A landscape with many peaks, sampled at points; each row gives a point and its height.
A climber steps from a point to the highest of its 2 nearest points, and stops where none of them is higher. Distance is the straight distance between rows; heights are no part of it.
<335>: [-42  -9  24   5   0   9 -20  -8  37  11   3 -31  36  -2 -11 -48  30   9
  30   8  52  19  11   7  17 -10   5  26   3  30  49]  h=26.3
<112>: [ 21  -1  28  10 -31  -2  55  11  20 -19  21 -35  26  20  -4  16 -64  24
   6   8 -31 -31 -59 -14   0 -52  53   6 -26 -18 -53]  h=26.5
<1213>: [-16  -9  36 -20 -19  46 -17 -32  49 -23 -53   1   3 -11 -39  50  36 -18
  38 -36  48 -13  56  -1  -4  27   4 -35  22  16  27]  h=44.6
<869>: [ 17 -25   0 -41 -25  26  12  14  39 -65   6  18 -15 -18 -15  77   4  -8
  24 -37 -13  -6  40 -27   1  25  20   1  18 -23 -19]  h=29.2
<426>: [ 41   3   4   4   1  -4  74  15  -9 -31  19 -12  -4  30 -17  14 -85   6
 -29  -7 -28 -30 -57 -10 -14 -44  38 -12 -26 -22 -45]  h=27.7
<1392>: [-38 -23  25  -1 -13  22  -5  12  28   8 -30 -35  37   2 -15 -55  22  40
  26  35   0   4 -20 -15 -16 -51  12  62  -8  21  47]  h=16.3
<1328>: [ 13  11 -34  -8  19 -32 -14  51 -36  16  18  32 -19 -27   2  69  -3 -11
 -41 -33  -4  18  35 -42 -18  77  -9  -6  19  32 -40]  h=35.3
<2>: [-11 -15  45  -9 -22  23 -35 -41  55 -20 -15   8  26 -23 -23  45  60 -24
  26 -68  79  -2  60 -17  31  32   9 -43   9   8  33]  h=48.1
<1301>: [ 12   8 -21  10 -28  -7  36  -5 -15 -11  10   5 -22  38  63  40 -77 -10
 -22  43 -73 -29 -17 -16  27 -17  -1  29   3 -61 -52]  h=24.1
<618>: [ -9  33 -36   9  10 -75 -19  37 -15  26  31   3   5 -12   3   8 -19   4
 -15 -48  23  10   0   1  10  47  14 -29  -3  29 -13]  h=36.5
<963>: [-19  -2 -23   5  11  11 -63 -40   6  36   4 -16 -29 -44  -4   4  30 -25
  14   1  59  29  31  15  40  26 -40 -18  34   1  12]  h=41.7
<56>: [-21  25 -26  15 -26 -29  13   8 -36  34 -13   7  17  26  78  23 -49  14
   7  66 -39 -14 -30  -4   0  18 -33  50   8 -34 -19]  h=17.0
<1121>: [ -5  -3 -19  -9  12  33  -9  34 -13  -8 -51 -10  19   9 -37 -55  -5  64
  11  24   6 -26 -51 -15 -63 -43  26  12  -5  21  44]  h=13.5
<879>: [-40  17  13  18 -16 -53  24  19   1  42  14 -37  18  14  46 -26 -25   6
  24  49 -38   4 -54  12  14 -13 -18  65  -5  -9 -12]  h=8.9
<496>: [ 23  12 -26 -14   4  10   3   4  -2 -27  21   9  10  18 -31 -12  -1   6
 -31 -54  37 -10   5  23 -18  -1  57 -73 -20   5 -10]  h=20.8
<798>: [-19   9   8  -7  -8   3   4  26  17  -4 -18 -31  38  12 -21 -32  -6  56
  18  21   6  -7 -37  -8 -37 -37  37  18  -4  14  22]  h=14.9
<173>: [ 17  -1  17 -21  -7  56   3 -28  28 -31 -56   1 -10  17 -28  17   2  11
  21  13 -15 -14  18   8 -33 -29  12 -19  20 -13  18]  h=35.4
<1575>: [-26  -5  32 -12 -32 -31   3  32  10  13  41  -4  26 -23  22  49  10   6
  24  14 -18  24  38 -28  14  58 -23  47  15  24 -19]  h=32.0
<1313>: [-14  28 -53  12  25 -39 -38  30 -13  25  22  -8  12 -27  -8  -8   1  28
  -2 -15  32   2  11  12 -12  31   8 -31   9  37  10]  h=33.0
<1063>: [-34  19 -14   9 -17 -65  26  12  -6  46  32   2  18  35  57  54 -56 -39
   7 -13 -40  31 -31 -21  30  42  10  53  10 -27 -48]  h=12.7
<1050>: [ 40 -15 -22 -21  -9 -40 -19  28  -2 -28  48  31  32 -20 -17  52   8 -13
 -25 -94  13   4  24 -30   9  26  40  -8  -4  11 -35]  h=36.3
<636>: [-35 -10   1  29  31  41 -56 -42  25  11 -81 -20  16   4 -19 -28  33  -5
   2  -8  47   1  18  32  13 -36  15  -8  25   4  57]  h=21.9
<1133>: [-38 -11 -12  10   6  21 -43  23   6   0 -61 -14  53  20 -26 -59  23  48
  16   3  49  -9 -18 -12 -22 -38  37  16   3  35  74]  h=44.5
<97>: [  6 -38  21  11 -10  54 -13 -24  12 -22 -68  -1  16  -2  32 -15  32  28
  46  87 -51 -31  -3 -26 -12 -73 -19  41  18 -32  46]  h=19.1
<753>: [ -5  29 -49 -18  29  -3 -11  28 -66  29   5  20 -31  -9   2   4  -3   2
 -23  18  -5  -6  -5  20 -51  48 -35  -9  -6  27  13]  h=27.3
<915>: [ -7  11 -61 -28  28 -25   1  15 -49  17   5  39 -57  12  23  57  -5 -53
 -61 -41 -27  40   2 -33   5  78 -17   6   4  -6 -34]  h=30.7
<206>: [ -1   4  18  34 -13 -78 -14  23  11  33  73  -3  49 -33  -3 -15  22 -10
  10 -60  53  33  26 -14  44  37  21   3  -3  28 -28]  h=47.8
<322>: [ 20   1  -2  17  -8   6  10 -12   5  11 -16  -8  -7   8  35  -8 -24  30
   5  77 -71 -22 -23   9  -3 -58 -19  31  10 -35  -7]  h=11.8
<70>: [ -7   4  20 -15 -16 -32  -4  28  23  13  40 -12  46 -11 -15  15   6  21
  20 -24  30  24  26  -2  13  26  14  10   0  40 -13]  h=31.1
<1422>: [ 43  -7  -3 -11  -3  54  17 -23  -5 -36 -24  21 -59  16  -5  17 -14  -2
  -4  44 -53 -21   6  21 -23 -21 -22 -16  14 -35 -11]  h=30.8
<419>: [-38 -11  30  18  18  36 -34 -35  38  23 -42 -28  20  17 -20 -49  32   2
  24  15  38  18  12  18  24 -46  -1  39  21  12  62]  h=24.2
<359>: [ 13  12 -60  16  25  -7 -27  12 -27   3  29  28  -9 -49  -6   2  27 -14
 -46 -57  37  23  23   8  35  53  28 -87 -12  23 -23]  h=24.9
<216>: [-35   3  23   3 -39 -46  37  25  -4  25  30 -20  42  14  71  30 -65 -24
  12  24 -48  10 -37 -19  36  26  13  58 -15 -13 -56]  h=11.1
<353>: [ 53  -5  11  15   8  17  89  10 -49 -41   0   5 -46  31 -14 -24 -69  10
 -32  41 -30 -28 -54 -14 -44 -33   1 -27 -59 -11 -15]  h=28.0
<749>: [ 40 -15  -9 -33   6  32  69  27 -52 -77  34  33 -60  16 -18  40 -34 -32
 -42  -9 -17  -4   3 -14 -30  52  -1 -12 -47  -9 -23]  h=25.0
<686>: [-58  22  17  26 -11 -72  10  14   6  48  26 -42  -2  -2  29 -48  -5 -12
  46  23  -2  24 -35  23  27   5 -17  66  -1   3   5]  h=7.6
<1372>: [  2   0  15  -9 -21  14 -17 -19  50 -12   6 -10  31  17 -31  16  31   3
   5 -51  46  -1  37   8  12  -8  35 -30  12  -6  11]  h=43.2
<741>: [ 45 -11   1 -33  -6  32  61  32 -46 -71  17  20 -38  17 -11  28 -55  12
 -14  27 -13 -13  -9 -12 -49  32   3 -22 -27  -3 -15]  h=26.0
<316>: [ -8 -11  -2  19  26  35 -25  -9   1  -1 -80 -17  26  30 -36 -46  28  29
  10  -2  10 -17 -10   0 -28 -62  31  14  18  20  68]  h=40.9
<1111>: [-22  -1  12   5   0  20 -55  -2  21 -10 -22  -3  47 -14 -23  10  56  15
  22 -20  83   7  47  -1  -9  15  15 -40  10  30  38]  h=40.3
<825>: [  2  29 -64 -10  36 -38  13  21 -40  37  29  26 -49   3  18  27 -17 -47
 -56 -52  -4  16  -5  -5   2  69  -5 -18 -19  -1 -25]  h=28.8
<53>: [-13 -20  19  -3  -2  55 -27 -37  33   3 -48   3  -7   5   1   7  32   7
  43  53 -12 -10  17  20  -9 -36 -44  31  37 -19  33]  h=9.5
<25>: [-15  -2 -27 -29  19  57 -58 -32  -9   3 -35  15 -25 -22 -16   8  22 -11
  12  35   6  -6  21  33 -28   0 -55 -14  37 -13  26]  h=18.7
<1502>: [-11 -14  47  14 -34 -10 -27 -33  46  -9   6  -3  75  17 -15  -4  62  -7
   5 -62  97  16  48  -2  31   9  44 -32 -18  21  23]  h=52.3
<538>: [ 34   8 -21 -32   5 -25  34  47 -42 -50  57  26   3  10 -25  25 -21  -9
 -48 -63  16 -21  -2 -29 -26  35  39 -37 -45  20 -31]  h=31.7
<1299>: [-14   0   6   2 -22 -91  13  27   3  26  63  -4  41  -1   6  27 -29 -41
   5 -89  -2  38 -16   0  50  27  41  41 -12   0 -46]  h=51.8
<1494>: [ 27  10 -29 -33  21 -22  37  45 -40 -36  40  27 -27   6 -21  58 -37 -32
 -58 -44 -11   3  15 -25 -16  53  19 -15 -24  10 -38]  h=30.1
<1081>: [ 24  -6 -27 -54   8  37  29  18 -44 -60  21  33 -72   0  -3  63 -10 -39
 -30 -10 -25  -5  16 -17 -20  65 -15  -8 -10 -16 -26]  h=24.0
<145>: [  7  29 -33  25  52   3   1   2 -27  14 -16  -5 -45  12 -17 -77  -4   2
 -31 -11 -22 -21 -43  42 -20 -54   3 -34 -28   7  32]  h=9.7
<491>: [-24 -29  35 -29 -50  28   5  10  50 -46  19  16  -4 -34   4  80  10 -15
  49  -5 -12 -16  51 -29   6  40 -15  11  21 -10  -4]  h=27.4
<42>: [ -1 -12  -7  -8 -20 -61   1  -1  27  11  59  -9  13   1  -6  25 -12 -43
 -12 -86  12  33  11  13  49  11  40  28   5 -10 -42]  h=56.1
<723>: [ 27  -6  21  24 -21   6  25 -17  -9  -5 -16 -24   2   1  44  -5 -54  43
  11  76 -73 -37 -37 -23   4 -67  12  16 -17 -39 -20]  h=12.5
<1018>: [ 23   0  -1  15  14  17   2 -38  31   9 -21 -17 -41  26 -26 -12   5  -2
 -14  -7 -32   5  -1  28  11 -53  11 -27  24 -32   3]  h=52.5
<959>: [-19  24 -32  17  20 -46   7  31 -16  32 -18 -10 -13   0   7 -41 -24  30
  -1  30 -42 -26 -82  26 -28 -49 -23  34  -4   1   9]  h=8.0
<121>: [-31 -16  25 -10  -7  17 -29 -46  38  27   9 -24 -14 -11  13 -10  41 -13
  31  24  25  23  19  26  37  -4 -46  37  35  -1  27]  h=6.5
<98>: [ -7   6 -43  -5   8   4 -44 -42 -20  36 -26  14 -38   0  14 -19  22 -21
  -4  38 -13 -14 -17  48  -4  -6 -85  34  44 -30 -16]  h=15.9
<376>: [ 15  12 -16 -19  -7 -66  30  51 -26  -1  61  14  46  11 -14  40 -61 -14
 -26 -81  13 -11 -38 -20 -18  11  46  -1 -31  10 -53]  h=41.3
<603>: [  0 -23 -18  -2  17  42 -35 -28  -5  16 -48   8  -5   1   2 -30  23   5
  16  57 -28 -16 -18  30 -20 -47 -43  41  39 -20  22]  h=11.2
<182>: [  6 -14  32  17   5  29   9 -25  24   1 -78 -29  31  31 -35 -30  21  40
  12  18 -22  -4  -9 -21 -17 -74  37  20  11   3  49]  h=38.4
<998>: [-14  25 -52  21  24 -43 -50  12 -40  62  11  11 -33 -33  14  21  13  -5
  -4  -5  30  32  31 -11   4  72 -42  -2  39  12 -21]  h=41.8
<451>: [-35 -14  85  -7  -4 -14  19 -49  55 -14  39  -8  47  -1  -3 -59  46 -30
  10 -21  72  53  41  -9  37  19  -8   6 -22  48  37]  h=4.0
<909>: [-42 -29  91 -25 -13  -4  31 -49  68 -19  47   3   9 -12   2 -26  44 -41
  17 -20  42  44  41  -3  48  35 -36   8  -8  20  17]  h=4.7
<1246>: [ 35  -1   1   3   0  -1  93  19 -38 -32  17  -5 -30  37 -30 -16 -65   4
 -44  -9 -15 -31 -45  -8 -34 -31  26 -41 -67   2 -24]  h=28.7
<37>: [  7   0 -46 -10  30 -30 -23  21 -39  28   7  38 -53 -29  19  64   9 -38
 -46 -30  -8  34  27 -46   7  86 -40  -4  33   0 -36]  h=32.9
<1274>: [-22  -3 -17 -13  13  50 -73 -47   7   8 -24   1 -33 -61 -13  10  28 -33
  -3 -22  65  20  33  16  31  31 -38 -67  36  -1  19]  h=38.0
<564>: [ 14   9 -22  32  27 -53 -39  41 -30  44  20  25 -14 -41   8  37  13   3
 -23 -32  24  29  38 -36 -11  69  -7  -4  25  37 -29]  h=37.8
<472>: [-40   4  23  24  19  14 -42 -21  28   4  -2 -10  58 -24  -6 -23  66   0
  34 -10 106  26  49 -10  35  26  13 -12   7  38  52]  h=44.7
<779>: [-21  31 -35   6 -14 -46  30  12 -27  39  -6  11   6  48  77  55 -65 -11
   5  31 -43   5 -24 -22   0  46 -22  53  -4 -40 -43]  h=15.0
<1257>: [-43 -11  57   4   3 -44  18 -18  36   1  58 -27  40  -6   5 -83  32 -14
  18  -2  58  51  25  -6  35  23 -13  19 -11  41  18]  h=4.3
<1376>: [ 47   2  -3   4  20  43  60  -6 -73   0  -7  32 -65  18   2 -31  -8 -17
 -24  61 -46 -32 -27  20 -47 -20 -38  -3 -42 -22  -2]  h=14.4
<888>: [ -9   3 -41  19  44 -11  -5  16 -28  25 -32   8 -30  10  -2 -75 -10  21
  -8  24 -44 -32 -66  21 -34 -64 -18   9  -9   7  38]  h=8.8
<1008>: [-24  11  35  13 -34 -30  38   6  16  33  31 -38  28  13  54   3 -48   1
  17  40 -54   7 -37   4  36 -18   4  50  -7 -14 -41]  h=10.0
<373>: [-29  11 -48  59  31  -7 -47  -9   9  -2   3  -7  51 -35  -7 -32  52   8
  20 -12  94  19  20   8  43  29  41 -59  -1  31  14]  h=51.7
<219>: [ 25  20 -19  10  23 -28  52  -1   2  18   9  -8 -46  32  -2  -9 -52  -4
 -27  -2 -45 -19 -33  30   0 -50   7  -9 -11 -16 -23]  h=47.2
<860>: [ -8  -4  10 -26   4  64 -29 -38  17 -23 -58   5 -17  -9 -41  27  19 -17
  10 -28  26  -9  39  15 -20  15   5 -64  23  -8  27]  h=40.7
<494>: [ 18 -30   3  17  12  30  -1 -18   5   2 -69   2  17   5   7 -37  19  40
  34  64 -60 -19 -26 -21 -16 -84  -2  42  27 -13  47]  h=20.0
<425>: [ 24  13 -48 -10  13   6 -17  13 -19 -28  39  27  17  -5 -16   4  28 -13
 -50 -68  50  -1  25   3  14  33  51 -92 -30  10 -17]  h=23.1
<1157>: [ 10  20 -40 -20  31 -24  48  36 -64   5  41  31 -50  18   6  33 -39 -42
 -53 -44 -10   5  -4 -12 -15  69   0 -10 -39  10 -22]  h=28.9
<493>: [ 30 -26   8  28 -20 -51 -53  13  24  -2  47  34  22 -65  -5  40  50 -23
 -18 -94  52  39  56 -48  57  37   9  10   7  17 -38]  h=41.0
<327>: [ 56  -4 -27 -30  -6 -31   0  37 -26 -63  53  47  34   4 -33  35   0  -8
 -41 -89  35 -11   8 -35 -27  14  49 -35 -32  15 -28]  h=33.7
<1443>: [ 13  -4  33 -23 -33  26   5   2  40 -29 -14 -10  22  20 -25  22  11  28
  24 -17  22  -2  29  -1 -25  -9  33 -13   8  -3  11]  h=39.2
<695>: [-11 -13   5 -12  -1  27 -17 -38  37  19 -13 -10 -26  -1  -6  10  16   1
  19  10   5   1  20  29  22 -17 -30  11  36 -21   4]  h=7.8
<503>: [-20  13  15   1 -18 -68  48  38 -11  25  47 -12  41  15  24  36 -70 -40
  13 -55 -23  10 -52  -8  26   7  35  32 -15   0 -62]  h=47.3
<664>: [-26 -23  60 -19 -45   4  22  17  35 -16  27 -13  33 -11  30  35   4  17
  32  33 -15  10  31 -12  23  35 -16  29   2  15  -6]  h=30.2
<421>: [ 27  17  -5 -19  41  93 -10 -32 -40   3 -32  14 -65  -1 -31 -25  26 -39
 -40   2 -17  -1   7  45 -21  -4 -13 -54 -21 -13  23]  h=24.3
<1465>: [  4  10  16  13   3 -20  45  21   7   3 -35 -35  14  -1 -14 -30 -53  60
  11  44 -37 -41 -99 -34 -17 -77  38   8 -43  -7 -21]  h=6.6
<594>: [-17  -2  -6  54  16  -9 -65 -14  17   8  11  -1  64 -46   0 -15  69   6
  33 -17 107  32  48 -12  41  29  18 -41   5  30  23]  h=47.9
<1243>: [ -2  -7  64   9 -45  12  37   1  34  -2   6 -44  35   3  23 -14 -34  30
  15  38 -47 -10 -39 -19  15 -60  43  20 -27 -13 -35]  h=25.4
<532>: [ 14  -9 -27 -31  -8  16  12 -24  -4 -20  -1  18 -63  13  13  47 -14 -22
 -23  25 -44 -10   5  25   4  12 -28  -5  24 -40 -31]  h=28.4
<1212>: [ 16  -5 -42  -5  31  28 -32 -28 -31  25 -38  23 -30   6   8 -33  34 -10
  -8  52 -50 -23 -33  40 -31 -33 -78  18  24 -41   7]  h=13.2
<88>: [ -5  27 -23  -1  10 -52  34  23  -7  20  28 -17 -14  20   1  14 -63   0
 -12 -28 -14 -14 -45  27  -9  -1  21  -6 -10  -3 -32]  h=44.3
<105>: [  8 -32  38   9 -22  -8 -44 -24  52 -11  26  25  26 -53 -19  42  65 -21
  12 -86  75  16  66 -40  63  32  -3 -29   3  23   3]  h=45.4
<1505>: [-20  27 -36  33  29 -16 -25  12  21   5 -22 -30  17  13 -18 -60   5  31
   0 -24  33 -17 -28  21  -4 -38  44 -32 -13  12  35]  h=40.8
<938>: [ 42   3 -10 -18  -6   0  63  24 -27 -54  35  10  -9  33 -41   1 -50  -5
 -40 -40  12 -18 -24 -10 -38   3  40 -40 -43   6 -27]  h=29.9
<1533>: [ 20  15 -34  -7 -11 -10  23 -25 -11   8  -3  12 -43  44  50  40 -45 -20
 -23  41 -59 -17 -18  16  16   4 -30  29   9 -49 -47]  h=25.9
<1482>: [  6  -1  19  12 -13  -1  19 -20  51  15  18 -29  -3  16 -10  -4  -9   1
  -1 -10 -17  10   2  32  24 -53  24  13  12 -16  -9]  h=56.8
<1118>: [ 23 -21 -14 -51  -2  14  -9   9  22 -60  13  21 -30 -33 -40  66  21 -22
 -12 -64  -4  -2  39 -19   6  38  15 -34  18 -12 -23]  h=31.0
<1226>: [ 23 -19  13  16 -16 -60 -23  38  15   2  55  28  39 -34  -3  33  19 -17
  -7 -84  28  29  42 -39  30  43  19  26  -5  26 -40]  h=38.9
<450>: [ -5   6   9   6 -16 -35   5  -5  33  28  38 -27   2   5  -9  -3 -13 -11
   0 -42  10  17   4  39  32  -8  31   3   8 -12 -24]  h=61.8
<511>: [ 49  -6   8   6 -24  29  48   9 -26 -53 -14  -5 -32  15  27  15 -70  34
  -5  63 -42 -30 -25 -19 -21 -24  12 -13 -20 -40 -17]  h=26.1
<1180>: [ -7 -13  70  12 -16  27  27 -32  55 -11 -53 -37  32  22   0 -30  18  18
  20  40 -34   8   5 -16  15 -69  18  31  -3  -6  31]  h=36.4
<1315>: [ 41 -20  30  15  -7  47   4 -59  22 -19 -67   6 -18  13   9  12   8   8
  26  56 -71 -20  12 -11  -4 -71 -16   1  29 -51   1]  h=33.2
<1359>: [-17  13 -43  -5  11 -17 -62 -19 -27  53  -1   3 -38 -33  10   7  25 -19
  -2  22  37  21  20  17  17  52 -69   1  46   1 -15]  h=47.6
<57>: [ 17 -10  19  28 -26  11 -12 -39   1   9 -34  -3  13   8  55 -27   5  31
  18  88 -79 -30  -9 -17  27 -78 -21  50   8 -44   2]  h=10.8
<110>: [ 69 -17  10  11  -8  40  67   5 -41 -77  -6  16 -49  18  -2   5 -62  24
 -11  65 -38 -26 -32 -20 -49   8  -3 -28 -36 -24  -5]  h=27.1
<653>: [ -3  23  -5   9   9 -29  50  31 -20   9 -18 -19   0   7   4 -20 -58  40
  -1  39 -46 -45 -72  -2 -33 -53   5  24 -29  -5  -6]  h=7.2
<1311>: [ 12  14 -57   1  26 -26 -23   7 -34  22  40  11 -36 -34   9  27   3 -34
 -52 -71  22  26  19   4  28  63  11 -39   5   5 -24]  h=26.9
<1007>: [  8  32 -40  -2  40  21   1  19 -41   4   0   4 -27  -1 -13 -54   2  10
 -30  -7   4 -21 -19  43 -31  -2  10 -50 -31  18  29]  h=10.7
<720>: [ 26  21  -8  -5  23  36  -6 -11  12 -18 -20 -12  -9  35 -37 -26  -2  13
 -26 -23   9  -9   1  25 -40 -32  36 -56  -6  -4  10]  h=18.4
<135>: [ 52 -21  13   4  -6  64  28 -41  23 -48 -63  13 -48  15 -13  17  -8  -4
  17  30 -55 -20  10  -4 -23 -26  -4 -37  20 -46   9]  h=32.6
<834>: [-54  15  37  20  -7 -84  10  12   6  43  58 -31  18 -12  21 -50   6 -19
  35  -1  22  45   3   4  33  32 -11  48   3  27   1]  h=6.3
<1447>: [  3  -9   7 -10 -21 -55  36  48 -10 -13  60   4  61  10  20  63 -63 -25
   4 -63 -17  16 -31 -25  11  18  42  40 -29  11 -68]  h=44.4
<1325>: [ -6   6   8  15   0 -56 -15  44  -9  42  35  14  16 -32  14  55   8   9
   1 -15   4  35  38 -45   6  68 -25  38  29  32 -27]  h=34.7
<622>: [-20   0  59  11 -25  17  -9 -49  58  -7 -28 -18  46  30 -20 -10  48 -10
  13 -52  69   9  40  12  25 -13  36 -15   4   4  46]  h=48.0
<797>: [ 36  15  12  -9  24  73  15  -2 -35 -36 -47   0 -26  28 -48 -37  18   1
 -25  -5   9  -9  -1  23 -58 -15  25 -64 -24   3  37]  h=16.4
<202>: [-21 -52  -7  20  17  36 -27  -9  -4  29 -62  10  13  13  -4 -63  36  29
  26  42 -49 -19 -49 -20   3 -80 -20  66  29   2  60]  h=21.0
<247>: [ 62  -7 -16  12  27  17  51 -18 -53  -3 -33  24 -38  15  20 -34 -13  15
 -12  79 -83 -43 -47  -7 -48 -54 -40  -8 -22 -34   5]  h=13.7
<177>: [-29   9  32   1 -22 -29  -3  21  28  16  42 -36  53  -8 -14 -29  11  20
  28  -1  31  12   6   8  14   5  12  14  -6  20  15]  h=28.6
<572>: [-20 -17   3  -9  29  65 -57 -45  11  10 -82   3  -8  -9 -31  -2  29  -9
  17  12  25  -3  22  30 -16 -29 -22 -18  31 -10  58]  h=19.4
<557>: [-39 -32  48   3 -18  37  10   6  29  -8 -36 -21  37   0  13 -32  19  50
  35  81 -22  -3 -18 -19  -6 -37 -10  55  -8   4  42]  h=17.1
<1441>: [ 47  14   7  -6  25  60  43   7 -54 -28 -20  10 -49  20 -26 -34  -6   0
 -24  21 -18 -19 -16  16 -55 -10  -2 -33 -46  -4  18]  h=15.2
<1560>: [-25   1   4 -11  -4  27 -38  17  16  -7 -38 -22  51   1 -29 -15  30  41
  25  -1  62  -3  21  -8 -30  -1  27 -13  12  36  45]  h=39.5
<665>: [ -5  -6  23  21 -41 -38 -32   0  31   2  44  13  89  -4  -2  -4  57   7
  14 -60  85  15  35  -9  23   6  57 -33 -27  27   2]  h=56.5
<1284>: [-37 -45  20  23  18  46 -41 -27  19  27 -67   2  18  16  -9 -55  45  -2
  32  31  -4   7 -13  -4   8 -59 -32  71  35  10  70]  h=22.3
<748>: [ 36  -7  16  23 -44  19  21  -8 -26 -45   5 -10 -10  12  70  32 -98   9
  -2  59 -64 -38 -18 -30  21 -22  17   5 -18 -51 -35]  h=25.1
<273>: [ 20   3 -13 -44  11  73  -7 -13 -18 -32 -16  25 -71   1 -35  12   9 -25
 -31  -3 -13  -5  22  33 -26  16 -10 -49   0  -9   6]  h=26.2
<1049>: [-14   3 -13 -25 -20 -14 -21  -3   0  21   8   9 -18 -11  26  56  10  -3
  16  38   0   9  30   2  17  53 -63  45  39   1 -23]  h=22.5
<228>: [ -7  -8   8 -29 -19  18 -16   7  22  -8   6   7 -13 -25   1  73  20  -1
  30  10   1   4  47   0   9  38 -37  13  33  -4   2]  h=25.3
<697>: [-12  15 -45 -13  32  18 -58 -30 -44  38 -19  12 -58 -24  -2 -44  24 -28
 -27  20   8   0 -10  60  -9  14 -70 -20  21 -21   2]  h=19.5
<79>: [ 53 -11  -3  28  13  10  35 -15 -35 -13 -41   4  -1  -5  28 -24 -35  46
   2  84 -69 -43 -56 -43 -19 -78   0   0 -15 -28   1]  h=13.1
<822>: [ 10 -24  56  26 -13  41  15 -52  49 -12 -75 -17  10  22   9  -2  19   5
  38  49 -65  -5  14 -16  24 -74   3  17  23 -31  28]  h=35.0
<617>: [-26  37 -25  33  29 -43  -6  38  10   1  -7 -26  -5   8  -9 -60 -20  25
   2 -33   3 -28 -66  31  -7 -47  21 -19 -24  18  28]  h=37.5
<814>: [  4  19 -40 -37   8  23   6   9 -63   9  -2  41 -39   0  17  16  -9  -1
 -27  54 -24 -10  -7  20 -50  48 -52   6  -7  -3  -7]  h=25.2
<457>: [ -1 -22  41  10 -15 -23 -26  -7  43   7  46  16   6 -64   3  28  55 -28
  10 -61  62  43  62 -46  64  50 -29  12  15  32 -16]  h=43.3
<78>: [-22  12 -15 -11 -26 -29  -4  11 -14  27   5  11   6  10  54  50 -16  11
  20  63 -31   5  10  -5  11  53 -46  67  22 -16 -30]  h=19.8
<1272>: [-21 -31  61   9 -37  50   5 -22  23 -22 -36 -12  24 -14  61 -28  14  33
  37  97 -54 -25  11 -23  15 -47 -29  47 -12 -30  32]  h=18.1
<714>: [  5  14 -27 -13  37  41  -7  24 -38 -15 -34  -1   2   5 -31 -62   1  35
 -13  22   1 -28 -33  20 -66 -22  10 -23 -22  28  49]  h=12.2
<195>: [-53 -13  68  -1  -2 -79  36   2   9   8  67 -14  43 -19  21 -72   7 -26
  15  13  25  55  18 -13  35  43 -32  36 -13  48 -16]  h=5.2
<1580>: [-19  38 -23  18   5 -87   6  34  -5  44  42 -13   1  12  16   6 -47  -2
  -3 -43   6  10 -28  21   0  29   9   3   6  11 -17]  h=40.4
<1439>: [ 33  20 -16   1  30  11  25 -25   0  17  -7  -3 -64  31 -10 -29 -17 -10
 -34   0 -51  -6 -20  34  -9 -57  -3 -32  -3 -21 -11]  h=49.4
<947>: [ 18   3  -4 -24 -13 -11  -1  32  10 -20  46   8  12 -13 -23  52  -3   8
  -4 -50  17   7  36 -12  -1  30  25  -7  10  19 -25]  h=33.8
<659>: [ 18  -6 -19 -38  -4  37  -8  -5   9 -34   5   6 -40   2 -22  34   6  -6
 -18 -26  -1  -3  20  24  -9  16   6 -37  23  -9 -11]  h=28.5
<874>: [  6  25 -22 -25  22  55 -34 -19 -57  30 -17  18 -74 -11  -6 -29  26 -38
 -46  20 -22   0  -4  51 -21   8 -52 -29  -4 -18   5]  h=22.1
<369>: [-29  -3  38 -11 -40   5  18  19  38   8  13 -29  37  -8  10 -10  -7  22
  26  38  -8   6  -4   1   5 -16   3  37  -1  17   2]  h=28.3
<342>: [-11  -6  46  28 -45 -80 -20  20  19  17  75   1  93 -16  -3 -39  40 -10
  21 -66  66  34  21 -21  19   8  37 -11 -39  42 -21]  h=51.9
<1319>: [  5   3 -34 -36   4  41 -38  -9 -43   5 -21  27 -31 -15   4  10  24  -7
   0  52 -11 -16   7  33 -40  28 -74  -6  27  -7   2]  h=22.0
<759>: [-20  32 -60   8  39 -23 -41  42 -44  39   7   4 -12 -22  -2 -29   1  15
  -1   6  18  -5  -8  21 -31  41 -22 -13  -1  36  26]  h=30.0
<990>: [-28  14 -59  46  29  -6 -51  -5  10   0 -22 -18  41  -1  -7 -58  30  19
   6 -16  70  -3  -8  40  21   0  49 -69 -12  14  33]  h=46.2
<795>: [-43 -23  66 -10 -20  11  13 -48  59  -1  28 -10 -12 -11  15  -4  28 -25
  34  13  24  35  30  14  48  10 -43  28  22   1  13]  h=5.5

Call two points neighbours if one is among the 2 nearest of the other. Go from one point of each pair to the other, from neighbour to neighbour, staying as high as possible. Name the lowest point that can't be avoided.
<1359> and <665> -> <1274>
<373> and <1359> -> <135>
<373> and <1133> -> <1560>
<2> and <665> -> <1226>
<1050> and <450> -> <538>

For each start below, name the point where the climber stops.
<653> -> <1050>
<1392> -> <1050>
<451> -> <1118>
<618> -> <450>
<195> -> <1118>
<779> -> <1118>
<98> -> <1118>
<572> -> <1050>
